Each row is a point on a landscape with many peaks, with its height.
From any point a climber steps to the highest of the 2 points nearest to it. It stops when none of these is higher. Distance is the straight distance between rows; heights are no part of it.
mar (h 349): -26  -14  7  -19  14  10  -37  29  15  -33  14  1  -1  12  38  11  -9  5  -16  -28  8  -17  2  -14  27  16  10  37  -10  3  6
zufus (h 177): 11  -23  2  -12  25  1  -14  14  -1  2  -4  -5  12  -1  56  10  -18  32  -1  -26  -7  -12  -14  5  -3  6  0  12  -11  3  -24
sakar (h 426): -26  -5  -1  24  -39  -41  -12  17  -22  5  17  33  -6  38  28  11  -20  -18  38  -3  -34  15  39  -22  33  5  3  25  8  25  9
gom (h 293): 16  17  4  -17  -3  32  -9  5  -24  2  -23  19  -11  2  0  -3  -14  -2  12  2  39  -21  19  -33  12  -20  27  34  25  21  2
gikik (h 724): -12  4  -26  4  -51  24  7  10  12  0  -15  3  -13  -14  -22  9  -16  37  -12  -15  7  -58  9  32  12  -6  22  -5  8  9  -15
vol (h 494): -17  -25  -13  -4  -8  -33  23  -27  -9  -14  -14  11  -6  -20  12  11  -29  46  -25  -39  5  -4  -9  12  -39  35  6  -28  -40  -5  -2
lop (h 138): -17  5  9  -25  -7  -28  -16  19  33  -50  44  1  19  21  21  -2  4  -21  8  7  -52  10  16  -31  30  19  8  10  -27  -8  2
kaz (h 93): 35  12  5  6  -2  -9  7  11  -7  13  -18  8  -14  28  53  23  5  18  4  16  -19  25  38  23  -9  -15  12  17  14  -2  -14
Fup (h 314): -9  -11  21  -19  -22  -17  -7  -18  -25  -20  12  22  8  15  -30  -6  -6  -44  12  15  3  15  6  -33  13  31  -3  10  7  0  29
Ruda (h 129): 31  -13  -27  12  12  15  -18  16  -24  15  -7  -19  24  -39  -3  11  -9  -11  2  -2  -15  18  -41  25  14  -12  -26  -42  8  -12  -4
viru (h 188): -1  7  -11  -39  -18  -14  -2  -10  8  -35  16  10  24  -10  -8  -9  -23  -14  -12  6  -12  11  7  -33  7  41  23  -4  -23  -16  27
nek (h 560): 23  20  12  -58  3  4  1  -1  -21  -16  -4  -4  29  -25  1  -24  -32  1  -23  8  -6  -4  -22  -16  -14  41  9  -17  -1  -5  -10
kop (h 677): 9  15  31  -11  42  -10  28  -22  -4  39  -27  -21  -32  -15  28  -2  23  45  -46  -6  43  17  -20  12  -59  29  4  -28  -9  -21  -7
Kob (h 379): -29  -13  -11  20  -49  -38  8  -14  -16  -3  4  20  -11  29  4  12  -8  -24  11  2  -15  24  38  -14  12  24  3  8  4  5  27
geki (h 773): -6  25  24  -38  -9  -9  15  -11  7  -5  -11  -10  -12  2  5  -2  13  5  -49  16  11  9  18  7  -28  43  26  -34  3  -19  21
pab (h 544): 19  -24  -9  -6  0  18  11  -25  -7  -25  -24  2  1  -8  0  14  7  24  -5  -17  15  22  15  5  -7  10  11  -4  -15  -14  7
rorub (h 108): 22  -3  4  -1  9  -17  -10  -11  -17  4  -6  -6  25  -4  -1  4  -2  -11  2  17  -19  35  -12  9  -14  16  -25  -31  -3  -16  3
Nozas (h 161): -5  -3  -61  25  -8  9  15  18  34  19  7  -9  12  -23  -15  -1  -6  -4  -15  -6  -20  -11  -25  11  15  -20  6  -9  -9  10  0
kabi (h 546): -22  -12  12  -9  -11  0  4  -24  18  -28  12  -18  0  0  -44  -3  27  -11  -15  -10  8  -3  -8  12  -8  9  -24  -13  -5  -24  11
Suse (h 179): 9  -16  7  16  -1  41  -39  11  -35  -6  -17  6  -9  1  -2  28  3  -15  37  -5  27  11  15  -18  24  -23  -6  29  32  9  12
mil (h 478): -22  -14  -29  60  1  -2  26  -4  20  53  2  -28  -24  -11  -3  -3  28  11  1  -27  -11  -6  -5  41  -4  -38  -24  -23  3  12  -9
gezu (h 210): 4  29  24  -29  -28  -19  -21  14  -4  -15  12  12  21  4  -10  -17  -30  -2  11  16  -35  -53  -3  -4  13  21  0  -6  8  4  -9
dagud (h 752): 1  14  23  -25  -15  17  -13  -3  -34  -5  -15  15  -5  -16  -39  -18  -35  -2  5  5  30  -58  -13  -9  9  2  7  -2  26  4  5
Riso (h 105): -3  -38  -27  1  -5  12  5  -13  14  -26  7  -10  3  14  -7  10  21  -14  41  -9  -7  33  23  -5  10  -14  -20  29  -8  3  -7
ludot (h 234): 11  24  -3  0  -18  20  -15  41  -21  16  -20  9  7  -10  -1  -4  -18  -3  6  20  -4  -33  -5  7  16  -14  23  9  26  21  -15
tidi (h 130): -10  -12  0  37  -26  -2  0  -6  -18  20  2  -9  -8  9  -35  0  -3  -9  52  -12  -9  -13  3  35  10  -37  -52  -11  17  12  -25
rak (h 166): -12  -1  34  -6  -9  -41  -37  6  0  -30  34  4  19  33  17  2  -9  -25  26  12  -55  11  16  -14  3  17  -21  8  -5  -7  -3
Kize (h 329): -27  -9  36  -5  -24  -22  -35  -8  -34  -13  -2  27  -13  31  6  16  -10  -31  15  14  2  18  33  -46  15  26  15  10  29  5  33
Sumen (h 451): 20  -4  34  -12  1  -15  5  -26  -17  1  -17  3  -13  19  6  13  8  31  15  5  4  5  12  15  -29  -3  -6  -5  -8  -8  -19
lek (h 124): 7  3  2  -12  32  12  -1  23  28  -19  7  -2  -11  18  47  1  7  12  -12  -3  2  31  16  -20  8  -7  23  44  -13  -6  1
Biz (h 528): 27  36  28  -44  21  -19  -30  11  -22  -23  1  16  23  0  16  -15  -16  -22  17  35  -19  24  0  -42  0  16  9  -2  11  -1  6
bar (h 738): -4  22  -10  -34  -15  17  13  16  43  0  4  -16  3  -12  -13  -10  9  6  -52  17  -17  -32  13  12  -3  13  37  -16  -3  -7  8
vano (h 107): 15  2  -3  29  -4  15  -13  11  -31  20  -8  9  16  -16  -19  -3  -41  11  25  0  0  -45  -35  28  7  -34  -25  -15  21  15  -34
vadar (h 257): 2  12  3  8  -24  23  -28  20  -12  -2  12  10  5  7  -30  -25  -11  -36  51  21  0  -24  3  -11  24  -30  -10  27  24  13  -18
Daku (h 164): 30  12  11  -6  21  43  -24  21  -18  1  -15  1  -1  -3  -14  6  27  -27  27  20  35  19  6  -26  18  -25  14  24  45  4  6
Vuv (h 442): -17  -43  -9  7  35  25  -7  -1  33  -45  21  -29  -6  -17  11  -5  27  8  -20  -42  13  13  -27  -8  15  6  -26  13  -31  -16  9
deti (h 151): -21  17  -31  1  6  -7  49  -6  48  9  18  4  -8  -7  -16  -25  0  -7  -23  11  6  -21  9  -8  -3  -7  26  13  -20  11  16
rir (h 222): 22  42  7  -32  -45  12  -37  32  -14  4  -9  11  21  -13  -13  -3  -33  -2  16  26  -17  -63  -6  0  16  8  19  -12  31  15  -2
gel (h 595): 17  26  27  -28  10  -5  28  -16  19  -8  -1  -8  7  3  -13  -28  0  35  -2  7  2  -29  -21  24  -32  -3  -22  -22  -17  -8  -31
zaru (h 654): -12  19  -1  -21  6  8  18  12  42  -10  8  -15  5  -16  3  -12  -10  31  -29  -18  -13  -60  -24  26  -15  1  5  -14  -13  2  -19
nel (h 337): 22  20  7  -2  7  18  13  7  24  2  7  -20  3  13  -17  10  59  -17  5  37  0  38  32  16  -8  -23  5  -4  19  -22  0
volev (h 698): -8  -14  16  44  29  1  -25  -8  -26  42  -6  -12  -20  3  7  9  22  -14  11  -6  15  17  -16  0  -8  -14  -29  -6  26  10  10
Pasum (h 199): -5  -5  -11  -17  5  7  -24  36  -8  1  -6  5  8  -20  40  6  -39  23  -17  -21  -15  -35  -26  0  9  12  14  7  -4  15  0
kab (h 660): 8  7  19  -7  19  5  24  -35  0  21  -36  0  -14  -26  -8  0  5  52  -30  -13  38  5  -28  18  -50  11  -8  -30  -2  -14  -19
fuson (h 150): -6  -9  3  -5  40  6  12  5  7  -16  9  10  -11  18  52  -6  -19  26  5  -20  2  4  2  -14  -9  -7  2  44  -33  5  -13
Far (h 350): 4  20  -23  11  39  38  7  13  7  14  7  16  -1  -7  -6  -27  1  -27  -1  13  35  11  -10  -38  2  -25  19  34  2  6  6
ridep (h 412): -48  -48  -15  26  -33  -10  -11  -32  1  -15  -8  -14  -11  -5  -29  14  22  8  3  -41  12  7  7  36  8  1  -19  -25  -3  1  9
belo (h 609): -8  15  -24  -35  17  11  32  6  62  -31  26  -13  8  -4  -1  -25  1  30  -27  -2  -18  -58  -11  -1  -1  -6  14  2  -34  13  -4
goguf (h 825): 8  -19  37  -22  6  14  -19  -16  -21  -45  0  16  -4  14  -11  -2  -15  9  28  -14  15  -26  -4  -19  -1  14  -15  38  0  -5  -23
Lir (h 705): -22  23  -14  -12  -36  14  14  26  38  6  6  2  -6  -5  -7  -14  -10  15  -27  -1  -6  -61  11  20  16  -9  22  3  6  16  4
vuruk (h 593): 3  -10  30  -12  6  26  2  -33  6  -13  -41  -22  -24  -14  -27  18  46  48  -18  -6  36  7  -9  44  -25  0  -30  -20  9  -29  -13
Mut (h 286): 5  26  -20  15  -46  30  24  3  -15  10  -3  14  0  15  -47  -25  -9  -34  60  26  12  -22  13  -13  19  -44  1  24  26  26  -6
vaz (h 56): 0  -11  18  22  -8  -32  -5  -22  -69  37  -29  24  -19  -5  1  18  -30  11  28  -15  21  -19  2  6  -15  9  -24  -18  24  15  -7
zazu (h 297): 1  24  5  -7  -22  -6  -8  -1  -9  -18  11  28  21  15  -32  -16  -8  -43  38  31  -10  14  14  -36  7  0  6  19  8  10  9
rar (h 176): -5  -10  -49  17  21  -1  43  0  28  38  12  -16  0  -28  -2  -8  -9  16  -30  -4  -8  3  -20  12  -19  -18  9  -30  -17  4  2
boz (h 543): -2  -2  7  -24  20  -19  -3  -7  -22  -12  12  6  21  -29  -2  -14  -46  -1  -29  -19  1  -13  -42  -26  -8  37  -11  -28  -14  -6  8
Bip (h 193): -1  4  -26  2  -30  -7  0  12  4  -13  18  2  26  -1  -16  -5  -17  -9  38  9  -43  -9  -3  5  19  -3  -11  4  -9  12  -17
limi (h 486): -2  6  54  -7  12  -19  -28  8  -20  13  -7  -6  5  22  23  12  18  -11  -7  16  -13  23  14  -1  -13  21  -11  -10  18  -11  10
Mes (h 762): 8  -13  15  -16  17  5  -21  -2  -25  -33  16  20  16  8  -20  -16  -25  -22  43  -1  4  -13  -14  -42  16  -2  -22  31  -8  8  -17
foso (h 522): -40  -37  -36  25  -6  -12  27  -15  12  -10  11  9  -5  -4  -6  -2  -25  5  -7  -46  -1  -25  -14  -11  22  3  2  8  -22  8  10
Gidub (h 421): 2  15  14  1  2  18  -15  24  18  18  -11  -23  1  -4  4  14  18  7  -23  9  -3  -14  3  32  4  -9  2  -7  25  -3  -1
savit (h 460): -53  -57  -29  33  -33  -22  10  -30  8  -19  16  -2  -21  3  -16  9  4  -5  1  -56  5  -1  1  -6  12  9  -9  -7  -22  5  17
Fudu (h 196): -10  -5  16  10  4  -61  -14  5  2  2  28  4  13  31  38  0  -9  5  12  9  -46  18  1  4  -20  16  -22  -17  -19  -2  -5
kula (h 102): 11  -5  8  35  -11  -19  11  -14  -3  26  -11  -6  0  17  -5  0  11  18  40  4  -12  -12  -16  49  -17  -28  -45  -24  1  6  -45
sotup (h 565): 11  8  -26  -15  28  7  21  2  41  -28  31  -10  17  -13  -10  -25  3  -3  -13  5  -20  -7  -15  0  3  -1  2  1  -32  -4  -5
Sonu (h 418): 27  8  42  1  27  8  14  -29  4  14  -34  -10  -30  21  11  14  47  44  -1  4  41  30  10  4  -42  -5  -16  0  -1  -25  -25
lalip (h 126): -1  0  -1  5  31  8  24  -14  -5  17  9  9  -12  -12  1  -25  -7  7  -17  -9  33  -11  -34  -22  -29  -7  -14  14  -15  -7  -4
zevi (h 118): 37  14  -11  -5  13  8  -29  16  -17  -7  4  -13  35  -23  -2  -6  -4  -29  5  23  -25  21  -26  5  12  0  -14  -21  9  -8  -8
teni (h 891): -3  -12  -28  -4  -39  -28  26  0  29  -3  2  -12  -7  18  11  29  14  23  -21  3  -29  1  37  36  -5  10  14  -17  -17  -8  11
Nufa (h 568): -38  -4  -23  44  -33  -26  50  -33  9  32  -5  10  -36  6  -16  -7  20  10  -5  -20  10  4  16  32  -15  -24  -9  -8  0  16  -2
todu (h 828): -11  -10  -46  1  -27  -6  29  3  34  5  -4  0  -1  -15  6  19  -9  19  -34  -14  -9  -10  24  26  2  7  40  -19  -24  -2  7
zenol (h 467): -25  -32  16  9  -13  -36  4  -39  -23  4  -13  13  -15  1  13  14  -11  32  -4  -28  2  19  -1  14  -29  31  -17  -25  -22  -16  10
lebim (h 706): -23  1  12  27  -12  3  -9  -3  -19  24  -20  0  -25  -2  -2  14  26  -14  -24  1  19  11  15  6  7  4  8  -7  33  3  34
sak (h 446): 11  21  36  -26  23  6  -31  29  17  -2  2  -31  25  -12  20  -6  7  16  -8  5  -25  -12  -7  31  -3  -2  -4  -12  10  -7  -11
Libun (h 515): -29  -39  -8  8  -6  4  -10  -12  18  -32  15  -20  5  0  -20  13  28  -14  -22  -25  -13  22  12  5  17  23  -5  -5  -12  -13  30
Vunas (h 406): 24  29  -9  -10  16  32  -17  33  16  17  -2  -30  19  -24  -12  -3  10  -4  -35  23  2  3  -22  18  7  0  21  -15  15  -15  4
Bonuf (h 82): -22  -31  -10  12  -7  5  14  -21  16  -22  3  -4  -26  22  -5  0  35  -2  8  -8  16  31  31  -2  7  -11  3  27  -17  -8  11
Kor (h 572): -9  -27  11  5  -13  3  2  -34  14  -27  -24  -13  -14  -10  -26  16  32  25  -17  -11  21  17  7  30  -24  6  -15  -22  -16  -15  -4
sor (h 46): -13  -2  4  36  -29  -35  2  -15  -48  42  -10  26  0  -7  -25  -2  -36  -21  33  1  -4  -26  -16  -4  -5  9  -27  -20  13  18  4
puzot (h 178): 2  23  -6  -15  9  1  -8  40  2  14  10  15  12  7  46  -12  -37  10  1  10  -26  -31  -20  -14  7  6  21  28  -1  18  -5
badat (h 490): 10  -36  5  7  28  39  -22  2  -3  -28  -7  -23  -4  -3  13  9  14  1  -4  -32  22  17  -12  -7  8  -5  -11  17  -8  -11  4
rele (h 307): 14  14  9  -26  12  20  -19  21  -15  -7  -16  5  -3  5  33  6  -5  -3  -11  5  25  -1  15  -27  18  16  44  26  13  5  11
dori (h 534): 8  11  -8  -20  35  9  -4  1  27  -26  39  -23  34  -34  -16  -27  8  -24  -12  3  -14  10  -46  -3  -3  6  -14  -21  -15  -19  -4
zik (h 812): -10  -9  -3  -2  11  -20  16  5  47  9  9  -24  -19  11  35  16  25  28  -28  1  -25  5  24  26  -9  4  18  -17  -13  -16  8
nimop (h 119): 15  27  -6  23  9  27  6  9  -14  39  -9  1  -1  -17  -29  -22  -22  -1  4  13  23  -41  -33  22  -4  -40  -10  -14  24  8  -18
Bov (h 508): -8  5  17  -31  15  -4  -10  2  18  -26  28  -35  23  -14  -20  -30  -2  -3  -24  -15  -11  -32  -45  2  -10  16  -19  -28  -12  -17  1
Kivez (h 489): 3  3  -38  47  12  11  43  -5  9  42  -1  -7  -21  -4  -7  1  18  12  15  -2  20  5  0  27  -8  -44  -22  -3  0  17  -22
retur (h 545): 35  23  14  -51  0  -2  -36  26  -31  -19  -8  8  41  -31  11  -1  -36  -23  -10  20  -21  11  -15  -31  5  31  16  -12  0  -5  16
Fem (h 371): 28  18  -12  16  48  19  9  23  -16  35  -16  4  0  -23  6  -2  -10  -14  6  14  27  21  -15  -28  -15  -6  15  13  8  6  -4
neso (h 197): 2  20  18  -49  -24  -27  -4  -9  10  -39  25  10  20  7  -20  -18  -31  -8  2  15  -26  -21  1  -11  -6  36  1  -9  -20  -7  4
gabo (h 393): -33  -41  -2  -18  30  11  -17  4  28  -38  18  -25  -10  -2  37  4  6  32  -33  -44  10  -17  -10  2  19  15  -6  16  -31  -1  8
rezo (h 236): 2  -16  -16  24  17  -36  8  5  2  18  12  -5  2  8  43  16  3  12  -5  -7  -35  35  6  1  -8  0  -8  -9  -28  -4  0
nad (h 169): 31  -2  -7  -32  -14  4  -12  10  3  -43  16  14  23  3  -10  -3  -20  5  28  5  -35  -7  -3  -12  22  8  -5  22  -14  5  -21
zil (h 484): -19  2  -10  12  -18  -38  -4  11  -37  23  7  41  -13  10  35  10  -39  -13  22  2  -5  6  19  -51  17  18  21  25  3  19  15
beki (h 491): -14  -27  25  18  -27  -31  4  -38  -23  9  -19  19  -16  27  -12  20  8  -3  5  -15  12  25  16  6  -19  8  -10  -14  10  -3  18
mopud (h 419): -27  -30  -17  1  -29  -13  -35  17  7  -36  30  7  3  35  22  24  -17  -5  35  -20  -15  1  30  -42  58  15  11  44  -18  16  -14
Sabo (h 470): 23  12  39  -22  -15  -17  -19  -8  -32  -6  -26  17  1  14  4  20  -4  0  8  19  -17  -1  22  7  -8  20  2  -7  18  -7  2
zuro (h 323): -17  4  16  -8  -6  6  -35  33  3  -6  -4  10  -17  17  37  15  6  -4  -17  -7  4  -7  18  -8  32  -3  35  35  19  14  12
siz (h 357): -37  -9  8  5  -32  -36  1  -13  -21  11  -2  17  -15  16  2  14  -3  -29  -26  -2  11  23  20  -9  -2  43  20  -14  6  -11  47
Riror (h 272): 16  36  -14  -7  0  -6  -4  20  2  -1  8  28  15  4  -4  -17  10  -42  37  45  -13  28  21  -40  19  -31  26  31  0  25  3
Novor (h 756): 7  13  10  0  10  -2  19  -10  17  14  -2  -19  -8  -6  -7  9  30  -6  -39  8  10  35  15  10  -20  22  17  -26  6  -17  13
Sadop (h 351): 31  43  25  -10  27  12  14  -5  12  15  4  -2  0  5  -36  -18  34  -17  8  61  9  26  15  -7  -17  -29  8  4  15  -10  -3
kife (h 574): 29  14  9  -43  -4  1  14  -14  -19  -15  -6  -1  25  -18  -20  -15  -18  17  0  14  -8  -21  -25  15  -26  13  -19  -33  -3  -10  -36
puv (h 175): -13  -8  -16  -31  4  -15  -3  7  30  -31  22  6  8  -4  20  -1  -11  -9  -47  -4  -4  25  17  -26  16  40  35  4  -36  -17  36
mili (h 315): 7  8  -18  18  3  -2  24  -4  30  3  13  -5  0  23  4  6  44  -20  3  17  -9  54  43  14  -5  -19  9  16  -3  -1  4
Gek (h 616): 24  -24  21  15  11  25  0  -37  -22  15  -42  -14  -22  -19  -18  25  35  34  11  -15  63  23  -16  25  -21  -2  -23  -28  8  -14  -16
tizev (h 382): 6  -4  47  0  27  4  -7  -27  -14  -8  -7  6  -12  8  -14  -14  16  -7  8  9  33  -1  -22  -15  -21  -8  -27  11  16  -8  -5
Fod (h 757): 8  25  8  -30  -16  -5  15  0  3  7  -22  -5  12  -10  -1  2  -16  24  -42  8  -6  -28  -1  20  -18  30  32  -24  9  -4  5
ropi (h 343): -28  19  24  4  -42  -21  -15  -6  -20  8  -12  23  -19  18  -10  0  -8  -28  -9  16  11  -11  35  -23  21  20  18  2  29  4  42
som (h 702): 5  -2  34  -10  41  -21  -3  -3  7  22  -19  -46  -11  -20  28  -1  23  48  -49  -13  12  9  -28  28  -43  28  -10  -41  -4  -21  -12
muf (h 521): 4  -12  -13  -8  3  -4  6  -12  -24  -11  -14  16  8  -26  3  11  -42  29  -21  -30  13  -18  -40  6  -14  23  -8  -13  -24  -8  -1
zemu (h 674): 11  6  11  9  42  17  3  2  -9  -8  21  18  7  14  -9  -31  -8  -17  46  2  0  4  -26  -25  2  -35  -32  36  -9  6  -23
Raf (h 198): -3  -20  -30  20  18  -17  23  -9  13  27  -3  -14  -10  -19  30  15  4  37  -25  -27  -3  14  -8  17  -27  -6  -5  -19  -24  -9  4
Pel (h 160): -5  16  -18  -37  3  -16  -2  16  52  -42  29  -9  8  14  32  -8  8  -6  -29  2  -36  9  20  -18  24  21  34  7  -30  -1  13
zir (h 481): -8  -26  0  -24  -12  22  -20  -3  29  -50  7  -26  10  5  -10  19  16  1  -2  -19  -10  -6  13  5  32  18  -1  3  -16  -11  12
Geku (h 202): -5  -25  -13  16  -40  24  -36  13  -24  -18  -6  3  -6  5  -15  14  -3  -23  48  -10  7  -2  18  -1  55  -7  4  29  21  24  -11
Vado (h 477): -3  13  21  -17  2  -12  -28  21  22  -6  24  -31  27  -7  -8  -8  8  -5  -10  0  -46  -27  -27  25  11  18  -25  -32  10  -2  -1
ponas (h 520): 2  -19  23  -17  22  6  -14  -5  -18  -19  -11  -8  5  -4  21  11  1  1  -15  -17  17  22  2  -13  -6  24  3  3  -2  -14  18
dena (h 137): -6  20  1  -13  10  3  23  -12  11  1  3  11  2  -2  2  -21  -20  6  -13  -3  12  -29  -4  -14  -16  -2  14  13  -13  8  -5
Tof (h 506): 32  31  52  -23  41  -10  -32  17  -35  1  -6  -4  7  7  22  7  11  -20  12  42  3  40  13  -27  -10  11  9  -11  25  -10  9
zud (h 608): -27  -34  -43  -1  7  -10  -1  -2  13  -25  19  5  17  -9  23  3  -39  7  -2  -27  3  -18  -19  -29  49  15  8  25  -31  15  5
tutet (h 159): -10  -9  -22  41  -28  -22  6  -2  -10  15  15  6  11  12  -12  -6  -9  -19  38  1  -39  -3  3  23  1  -19  -31  -19  4  16  -11
Temo (h 675): -16  17  41  25  17  9  -12  -10  -3  13  -1  -12  -20  16  -22  -2  45  -32  -9  14  23  -2  1  6  1  -9  -16  3  36  -4  22
Kuzut (h 733): -14  5  -2  15  11  8  2  2  -7  20  -1  -2  0  -7  -18  -1  24  -46  -33  16  17  37  10  -10  -4  13  12  -10  12  -20  43
bap (h 330): 20  6  -48  4  6  47  20  7  11  11  -4  2  -1  -8  -20  -12  4  -9  9  8  29  6  1  -16  26  -30  29  24  -5  3  -12
tik (h 434): -5  -27  -15  -11  -23  17  -36  17  15  -60  22  -5  10  17  -3  21  8  -18  23  -17  -17  3  20  -10  59  8  -3  36  -16  -3  -3
Burol (h 249): 15  33  -10  -3  -10  14  -6  25  -6  27  -5  14  2  -4  -3  -9  -5  -29  11  32  -8  -2  13  -17  9  -22  24  11  20  9  20
sura (h 782): 3  -6  42  -10  -11  13  -22  -30  -47  -19  -19  26  -8  1  -27  3  -27  -1  27  -9  38  -40  -5  -16  -10  13  -15  4  21  9  -16
fuda (h 311): 11  15  -39  4  -32  34  25  2  2  6  -5  13  1  3  -36  -15  -15  1  21  17  18  -17  13  11  14  -41  4  9  9  12  -28
pepor (h 134): 7  -22  -23  8  -11  47  -3  9  6  -35  10  -15  13  5  -24  -5  21  -16  28  0  12  19  10  3  31  -38  -5  30  0  3  -13
vova (h 62): -44  -38  -5  10  -5  -20  24  -13  33  -21  27  -7  -29  35  21  5  26  -5  -17  -21  0  33  41  -14  6  8  10  18  -30  -5  28
Famod (h 594): 3  16  -17  22  24  24  24  9  12  11  24  -1  1  3  -23  -33  7  -26  28  17  -3  0  -17  -7  -5  -46  -16  24  5  11  -21
fur (h 144): 22  -1  -57  27  -7  26  -4  31  -2  15  8  -9  22  -41  -5  6  -10  -19  10  5  -18  13  -32  13  30  -33  0  -20  -3  -3  -13
Nirun (h 106): 22  30  7  -21  17  2  -7  30  19  7  -4  3  8  19  37  8  11  2  -13  25  -21  20  23  3  -2  -11  30  22  -5  2  -10
rege (h 639): 21  -1  30  7  24  10  15  -33  -45  25  -48  12  -26  -19  -5  5  -1  44  6  -8  55  2  -21  4  -37  -5  -14  -18  12  -1  -9
fala (h 229): 1  -3  -10  9  -46  11  -46  20  -20  -14  7  15  18  13  -20  -4  -12  -29  58  11  -21  -25  6  -21  44  5  -2  26  3  12  -18
neb (h 540): 27  29  -19  23  18  41  38  4  9  38  -7  -5  0  0  -23  -20  19  1  19  26  19  6  0  15  -16  -51  -6  9  10  6  -26
kar (h 152): 24  -14  -16  1  4  59  -25  13  -19  -24  0  -4  11  -24  -37  -1  18  -39  31  13  24  17  -9  -20  35  -31  -3  17  25  -7  -9
tavul (h 507): -40  -39  -13  13  -17  -25  -22  -2  -3  -27  41  12  12  9  25  5  -30  -8  16  -37  -12  2  -1  -34  40  29  -6  25  -17  9  6
vonos (h 743): -12  -17  14  -3  31  -16  -3  -7  29  11  -7  -39  -11  -8  39  9  28  35  -46  -16  -5  32  4  28  -32  25  -1  -29  -17  -23  6
devod (h 128): -1  21  -10  6  5  10  28  -9  9  16  -1  4  9  -11  -38  -26  -12  -10  -5  19  16  -31  -22  3  -19  -23  5  -8  0  10  -6
Guzag (h 620): 8  35  28  -11  6  20  13  0  27  11  -22  -9  -3  3  -7  -5  -4  36  -19  -1  12  -47  -18  38  -21  -7  -1  -8  2  -7  -25
mab (h 390): 24  9  -10  -10  33  21  -1  25  1  18  -3  -10  12  -24  27  -4  0  -7  -29  4  1  15  -20  -13  -1  -3  20  15  8  -9  8
gen (h 366): 15  25  37  -21  38  13  6  -2  9  -10  8  -6  5  20  -20  -23  20  -20  7  18  7  3  -10  -21  -15  -17  -7  10  11  -11  -1
zuneg (h 523): -6  -17  -11  36  -26  -37  35  -41  -11  19  -6  13  -18  23  -25  0  15  4  24  -3  -2  23  21  10  -33  -11  -26  -11  -6  12  5
mimav (h 79): 14  -2  -2  32  -16  -25  -1  4  -28  38  -12  12  -18  15  30  27  3  5  8  10  -17  27  23  16  -2  -10  3  0  19  6  6
suda (h 163): -22  -4  -55  22  7  11  60  -7  49  27  18  -14  -16  -9  -13  -1  10  14  -34  -10  19  -7  12  2  -13  -11  28  -11  -26  2  6
fegi (h 629): 1  -1  6  36  29  -4  -23  18  -32  38  10  12  -4  -2  18  8  -8  -20  22  -2  -7  8  -28  -14  13  -24  -11  13  17  17  8
voga (h 101): 10  1  -1  9  -7  -29  12  -20  -32  35  -29  9  0  -15  -15  14  -1  -14  -16  11  -6  21  -6  6  -30  23  1  -43  13  -9  10
kag (h 772): -11  -18  -54  13  -56  -1  21  -1  3  8  -19  5  -6  -25  -12  24  -6  24  -16  -16  -3  -19  7  47  22  -8  17  -21  -4  10  4
nanam (h 529): -21  -12  -9  44  -14  -16  23  -15  37  42  -1  -7  -28  5  -1  6  42  10  -28  -14  -4  6  15  35  -14  -17  -9  -23  -2  6  9
Kef (h 65): 13  -8  38  37  -8  -31  -13  -24  -55  42  -28  14  -27  8  30  29  -4  15  19  -5  -1  9  11  14  -20  -7  -27  -16  28  5  2
fafa (h 548): -7  3  -20  31  4  -30  -6  23  -30  32  10  36  8  5  31  0  -39  -29  26  -4  -25  -4  -11  -23  12  -10  6  32  9  30  1
tira (h 400): 15  5  38  13  33  -14  23  -30  -10  32  -23  -6  -20  15  -10  -5  33  16  9  12  38  15  -16  -4  -35  -9  -34  -9  5  -12  -2
Rubil (h 218): 5  10  -31  10  -17  9  -3  24  -2  26  -11  12  6  -17  18  8  -32  2  -10  -9  -1  -43  -25  18  16  -1  9  -4  16  18  4
Rofug (h 433): 18  12  28  -25  11  9  18  -18  15  -15  -19  1  -16  13  9  -4  18  31  -15  12  23  19  26  6  -36  -3  5  9  -3  -20  -14
bub (h 280): -10  -12  -15  25  16  -28  22  -6  35  2  20  -8  3  25  20  -1  22  2  8  7  -36  44  26  13  -30  -18  0  -2  -14  4  0

Call two points neighbours if one is among the 2 nearest of the other. Go from one point of each pair to the other, from neighbour to neighbour, staying as high as possible. Name the lowest point that can't be avoided.
Bip and goguf: nad
goguf and Nufa: mil
geki and zud: mopud
zaru and Nufa: zenol
geki and teni: Lir

For each start below, name the point where the climber stops.
tik: teni
Bonuf: zaru
ridep: teni
Fem: zaru
